Points on a hilly landscape, in no order, each with its height.
From any point a ball takes the steepest step (drop divided by distance) to one of its 2 nearest points. It stops when none of these is lower. Distance is the straight distance between rows; heights are no part of it.
K48 height 777: [106  60 104 140 139 127 106  56  90 165 120 126 114 114 139 130  99 107
 115 150 160]
K402 height 477: [ 92 108 166 146 134 170  92 114 112  56 107 105 115 159 150 152 121 128
 136 103 117]
K390 height 505: [150 159 229 107 104 134 139 135 152 126  82 157 133 135 115 149 181 163
 100 151 136]
K849 height 234: [ 69 103  75  96 103 129 130  69 160 167 189 141 160 136 168  87 156 155
 159 136 172]
K955 height 351: [ 53 109  90 165 125  94 138 139 101 178 156  91 108 159 186  94 137 144
 100  89 166]
K878 height 353: [120 169 100 101  94 130 118 111 140 181 166 126 143 137 140 128 102 107
 138 142 119]
K856 height 414: [155 107 237 109 108 193 101 128 110  79  83 136 132  97 100 160 147 130
 132 140 114]
K830 height 416: [147 139 118 137 110  99 119  89 154 133 126 136 117 145 125 116 148 185
  85 154 159]
K227 height 398: [136  85 121 113 135 168 117 132 113 167  99  80 100  97 122 136 103 101
  91 142 109]
K160 height 434: [137 126 166 100  89 173  92 130 151 131 114  62  98 130 153 147 105 139
  89 137  94]
K299 height 413: [ 97 115 164 130 118 150 107 125  97 173 111  70 113 133 159 142  91  93
  86 119 118]
K142 height 233: [110 133 152 162 158 113 119 145 114  56 121 145 152 162 110 136  87 137
 161  67 120]
K508 height 506: [174 116  96 141 135 112 166 139 144 134 105 148 100  89 106 111 163 146
  87 171 147]
K63 height 508: [145 149  93 122 133 108 157 158 102 165 150 157 143  76 126 143 106  44
 157 160 113]
K654 height 294: [157 121 151 154 125  99 112 140 105  18 106 170 128 131 138 144 104 102
 163 102 126]
K365 height 758: [123 121  92 134 156 109  67  43 127 154 137 138 133 127 101 129  75 138
 123 119 153]
K115 height 18: [166 167 128  91 135 158 134 178 167  85 131 121 150 152  44 121 143 178
 152  99 104]
K925 height 268: [ 76  91 137 172 176 121 135 126  92  75 142 139 155 153 132 110  95 114
 170  68 119]
K245 height 426: [147 121  71 145 124  82 113 127 132 147 143 105  80 128 148 127  81 128
  95 121 133]
K324 height 266: [129 101 149 166 162 107 106 113 108  65 104 153 118 136 110 145 100 125
 134  96 145]
K935 height 181: [ 99 152 114 140 145 127 123 133 144 103 147 135 154 180 108 118 110 158
 156  89 130]
K468 height 417: [101 135 136 167 124  95 146 163 132 135 117 132 117 149 155 102 158 159
  86 122 152]
K961 height 282: [148 174 151 100  98 114 163 164 142 175 119 154 162 118 123 131 179 100
 150 147 119]
K899 height 463: [148  85 138 145 136 145 116 160 107  76 109 108  89  94 161 154  94  81
 127 116 100]
K644 height 375: [ 70 118 183 148 118 161 135 151 115 125 129 115 143 153 156 124 149 130
 129 119 123]
K627 height 573: [150 140 138  88 134 141 176 206 142 144 109  95 121  87 103 135 194 128
 119 139  93]
K191 height 322: [188 140 137 126 100 104 154 183 106  18 111 171 129  97 145 157 113  87
 153 115 108]
K822 height 560: [133 114 137 125 125 157 118  91 116 137 122 145 134 104 153 140 123 104
 143 176 135]
K149 height 279: [128 140 144 101 121 147 132  66 151 155 129 123 155 162  98 116 176 178
 145 148 145]
K498 height 498: [166 108  91 137 126 120 148 194 147 107 120  63  57 128 153 124 102 140
  85 100  85]
K318 height 820: [ 96 126  71 169 137  84 129 129 103 132 171 174 138 114 165 112  90  88
 172 129 145]
K329 height 305: [147 125 122 122 104 152 171 178 159  93 137 112 124 115 137 104 179 145
 131 155 116]
K496 height 302: [114 136  78  99 125 136 139 118 142 199 170 111 154 124  97 106 129 128
 170 137 124]
K484 height 300: [114  84  63 111 112 143 132 102 155 146 172  81 112 121 139  81 131 170
 120 135 139]
K403 height 195: [ 49 139 108  94 133 132 122  67 143 183 178 143 191 167 124  96 168 170
 165 111 175]
K975 height 471: [178 144 159 139 121 113 101 142 124  85  85 121  97 132 113 155 106 137
  80 118 129]
K309 height 576: [119  67 103 134 140 187 114  80 110 108 127 124 126 105 141 123 119  88
 160 158 118]
K393 height 514: [183 169 137 104 121 106 135 224 122  55 130 118  92 116 108 165  88 107
 125  72  87]
K392 height 383: [ 74 122 101 175 141  55 154 153 126 158 152 136 130 154 152  88 156 169
 106  96 168]
K384 height 461: [125  84 138 163 126 107 142  79 105 157  98 156 112  89 160 120 158 119
  92 184 167]
K789 height 390: [172 144 102 128  87 135 129 105 151  82 149 171 122 112 148 119 133 125
 158 183 128]
K93 height 475: [101  56 158 157 130 166 104 138 106  72 119  81  96 124 179 142 106 107
 135  91  97]
K526 height 329: [155 192 118  92 100  81 151 141 154 219 129 145 140 122 116 132 149 113
 143 158 123]
K705 height 523: [161 139 105 131 136 100 139 192 132  84 136 104  77 144 128 143  92 128
 108  79  92]
K912 height 460: [ 83 106 134 134 153 156  85  64 109  77 134 118 126 145 145 159  89  94
 156  99 122]
K788 height 307: [114 152 177 114 142 125 149 197 126 199  92 116 158 145  81 139 186 131
 118  97 122]
K177 height 769: [103  73  75 122 142 145  68  24 122 151 135 104 120 114 137 126  72 138
 103 116 144]
K81 height 732: [142 124  85 139 159 104 117  82 145 140 147 163 135 135  68 110 108 159
 140 118 158]
K60 height 352: [192 153 105 117 101 143 141 149 135  39 132 150 114 104 132 153 118 100
 153 158 108]
K871 height 277: [110 173 150 103 120 184  75  47 156  90 146 127 151 165 127 141 127 154
 158 123 113]
K341 height 436: [146 136 118 149 172  74 141 154  82 171 106 169 126  95  91 144  97  66
 119 123 130]
K74 height 443: [103 105 103 153 139 129  75  45 116  62 133 163 122 134 172 141  96  98
 173 123 137]
K507 height 343: [ 81 128 191 152 149 126 139 175 107 171 104 122 160 161 117 125 161 135
 117 103 132]
K766 height 399: [ 78 158 196 113 107 158 106 123 137 121 128  98 126 173 193 146 139 140
 119 111 108]
K202 height 786: [ 82  75  81 159 146 108 114  94  85 190 142 111 116 124 165 122  79  93
 112 106 166]
K587 height 235: [120 160 190 120 116 127 146 151 113 147 116 168 176 127 111 143 133 100
 165 141 112]
K400 height 334: [135 111  52 132 126 103 122 117 175 112 180 119 106 142 135  77 124 183
 124 106 148]
K574 height 435: [178 111 184 110 122 169 132 117 116  40  89 169 142  96  87 132 157 139
 141 154 123]
K222 height 449: [141 116 178 115 100 163  89 155 126  84 109  95  90 119 161 160 109 102
 119 128  93]
K801 height 445: [149 142 150 139  84 104 121 127 149 131 117 115  89 138 168 128 144 144
  71 165 134]
K182 height 310: [104 146 162  87 117 182 127  39 156 114 143 134 163 164 149 124 169 170
 161 156 131]
K699 height 594: [152  68 107 153 161 170 127  96 122  80 118 150 121  95 102 124 120 124
 138 147 135]
K683 height 185: [ 96 145 186 122 143 150 107 107 113 171 123 149 188 147  87 138 123 107
 166 140 131]
K635 height 698: [124 119 101 157 179 114 135 109 121 113 128 181 172 131  60  96 149 162
 161 126 160]
K542 height 491: [197 154 169 109 138 100 118 191 126  64  97 119  85 123  85 163 100 142
  88  72 107]
K107 height 269: [100  91  62 124 121 141 140  94 135 132 174 129 137 114 141  95 143 125
 155 149 142]
K547 height 347: [177 109 127 103 118 177 150 131 156 124 126 101 111 112 106 122 156 138
 121 167  99]
K505 height 125: [107 154 131 139 169 109 110 136 127 137 131 116 134 179  61 135  91 156
 117  73 128]
K554 height 104: [166 164  91  98 151 148 161 194 131  83 128 132 164 101  47 130 158 137
 168 118  98]
K282 height 432: [133 145 177 119 124 133 124 144 110 186 103 110 112 132 119 148 118 109
  87 135 129]
K405 height 170: [102 172 180 122 153 120  95  99 128 137 105 137 157 174  77 142 112 160
 119  89 140]
K486 height 659: [124  94 102 137 177 137 164 142 125 147 109 146 164 106  60  93 192 149
 156 127 142]
K922 height 539: [181 138  87 105 126 121 184 166 160 132 111 105 107  69 109 124 183 131
  90 164 113]
K771 height 326: [ 66 135  97 159 138  84 123 131 120 134 167 130 118 175 186 107 101 133
 125  70 148]
K43 height 183: [157 164 116 114 130 124 189 193 125  77 126 166 176  83 102 115 169 116
 171 149 113]
K681 height 455: [132 100  59 128 136 105 154 166 134 165 137  89  85 111 129 105 121 130
  89 110 123]
K246 height 397: [142  92 201  88 109 214 108 111 126 124 106 101 118 105 124 155 122 111
 129 150 102]
K714 height 842: [101 153 104 141 114 108 119 114 121  91 167 186 148 121 198 125 104  86
 186 142 139]
K973 height 184: [113 130  85 117 138 135 151 161 162 167 155  89 146 164  93  88 167 186
 135  89 115]
K474 height 469: [160 148 181 118 117 146 142 130 130  98 108 162 159 125  87 132 176 157
 147 145 123]
K796 height 402: [130 150  99 133  81  76 120 151 118 207 140 101 102 127 181 131  95  94
  76 150 128]
K734 height 481: [161  90  83 151 128 100 152 120 112 155 114 139  81  76 154 113 140 125
  73 172 152]
K219 height 478: [120  85  91 134 116 153 139 163 137 143 141  57  79 133 158 108 102 136
  95 118 102]
K42 height 378: [174 117 149 100 131 184 116 109 138 146 106 103 117 104  83 146 110 110
 123 146  98]
K412 height 249: [140 132  88 120 136 130 191 213 137  65 157 136 134  97 135 106 167 126
 158 137  95]
K206 height 470: [164 151 107 120 156 107 159 156 102 126 118 165 134  61  90 150 121  83
 120 143 118]
K146 height 442: [ 95 115 150 172 123 100 135 117 110 167 104 139 110 131 180 114 159 130
  81 155 169]
K280 height 538: [132 128 104 124 118 144 128 100 105 166 151 162 165  88 146 139 109  67
 177 169 130]
K16 height 247: [108 186 137  76 123 162  89  46 154 159 145 121 144 171 122 149 110 158
 145 122 131]
K653 height 799: [112  80  88 176 157 106 122 107  99 125 149 140 105 117 165 130  78  75
 140 113 135]
K904 height 453: [172 163 189 120 108 107 101 152 114 139  89 127  96 106 120 167 104 101
  70 142 124]
K536 height 101: [147 139 109 110 152 150 164 177 166 119 128 100 150 146  53 101 195 190
 136 110 112]
K10 height 863: [118 146 100 164  91  90 140 167 127  81 175 155 133 132 204 123 116 108
 165 124 123]
K325 height 467: [135 137 131 114  59 131 123 128 144 148 142  93 104 126 212 144 127 106
  99 174 111]
K867 height 418: [109 154 184 117  99 141  91 152 156 123 121  62  95 166 180 144 114 155
  72 100 106]
K706 height 371: [150 149  93  96  99  85 153 148 120 228 125 117 122 103 147 135 138  97
 107 169 126]
K645 height 299: [ 60 124 129 170 143  92 122 115 107  73 140 136 135 173 192 120 111 118
 162  66 139]
K389 height 624: [164  90 102 128 166 160 158 127 137 105 118 154 149  90  65 103 157 146
 150 147 119]
K337 height 406: [109 110 135 163 176  90 123 135  75 189  96 146 129 128  94 136 107 100
 105 107 142]
K351 height 232: [ 99 159 169 108 154 155 120  64 136 151 122 149 200 172  71 131 149 160
 170 130 150]
K124 height 420: [148 123 105 137 110 118  89  80 139  61 135 165 111 124 161 137 109 126
 144 153 145]
K841 height 255: [107 156 151 120 129 137 151 193 152 167 123  85 145 176  97 113 176 174
 123 107 115]
K907 height 377: [106 137 192 163 166  99 121 152  83 138  89 157 147 141 107 144 117 118
 115 104 146]
K511 height 394: [122 161  81 118 125  98 101 120 136 169 164 106 115 143 127 134  49 111
 123 101 122]
K679 height 245: [ 89 121 106 123 136 121 147 112 126 185 157 146 174 135 117  97 170 144
 171 133 151]
K394 height 379: [167 139  76 137 119  80 129 102 172 106 160 158 112 127 114  94 139 182
 120 141 169]
K854 height 212: [132 192 164 105 134 144  87  73 143 161 123 142 160 155  83 157  87 124
 129 128 130]
K181 height 507: [149 128 200 109  95 129 145 121 134 168  85 136 116 121 147 143 183 136
  85 173 148]
K122 height 485: [133 111 173 106  80 145 151 119 142 182 107  88 103 127 199 141 158 126
  87 187 122]

For each start below, name the point where the ball stops.
K402: K142
K922: K142
K389: K115
K181: K403
K222: K115
K705: K403

Call two points neighbours if one is among the 2 nearest of the other. Go from one point of each pair to the other, from neighbour to neighbour, staying as low as possible. Name the highest point that can't be avoided.
K115, K403: K402
K403, K505: K245
K683, K505: K182

Write out the way that a ball takes from each point below.
K542: K975 K904 K282 K299 K227 K42 K547 K329 K412 K43 K554 K115
K474: K574 K856 K246 K42 K547 K329 K412 K43 K554 K115
K202: K48 K177 K365 K81 K635 K486 K389 K699 K309 K822 K280 K63 K206 K341 K337 K907 K507 K788 K841 K973 K536 K115
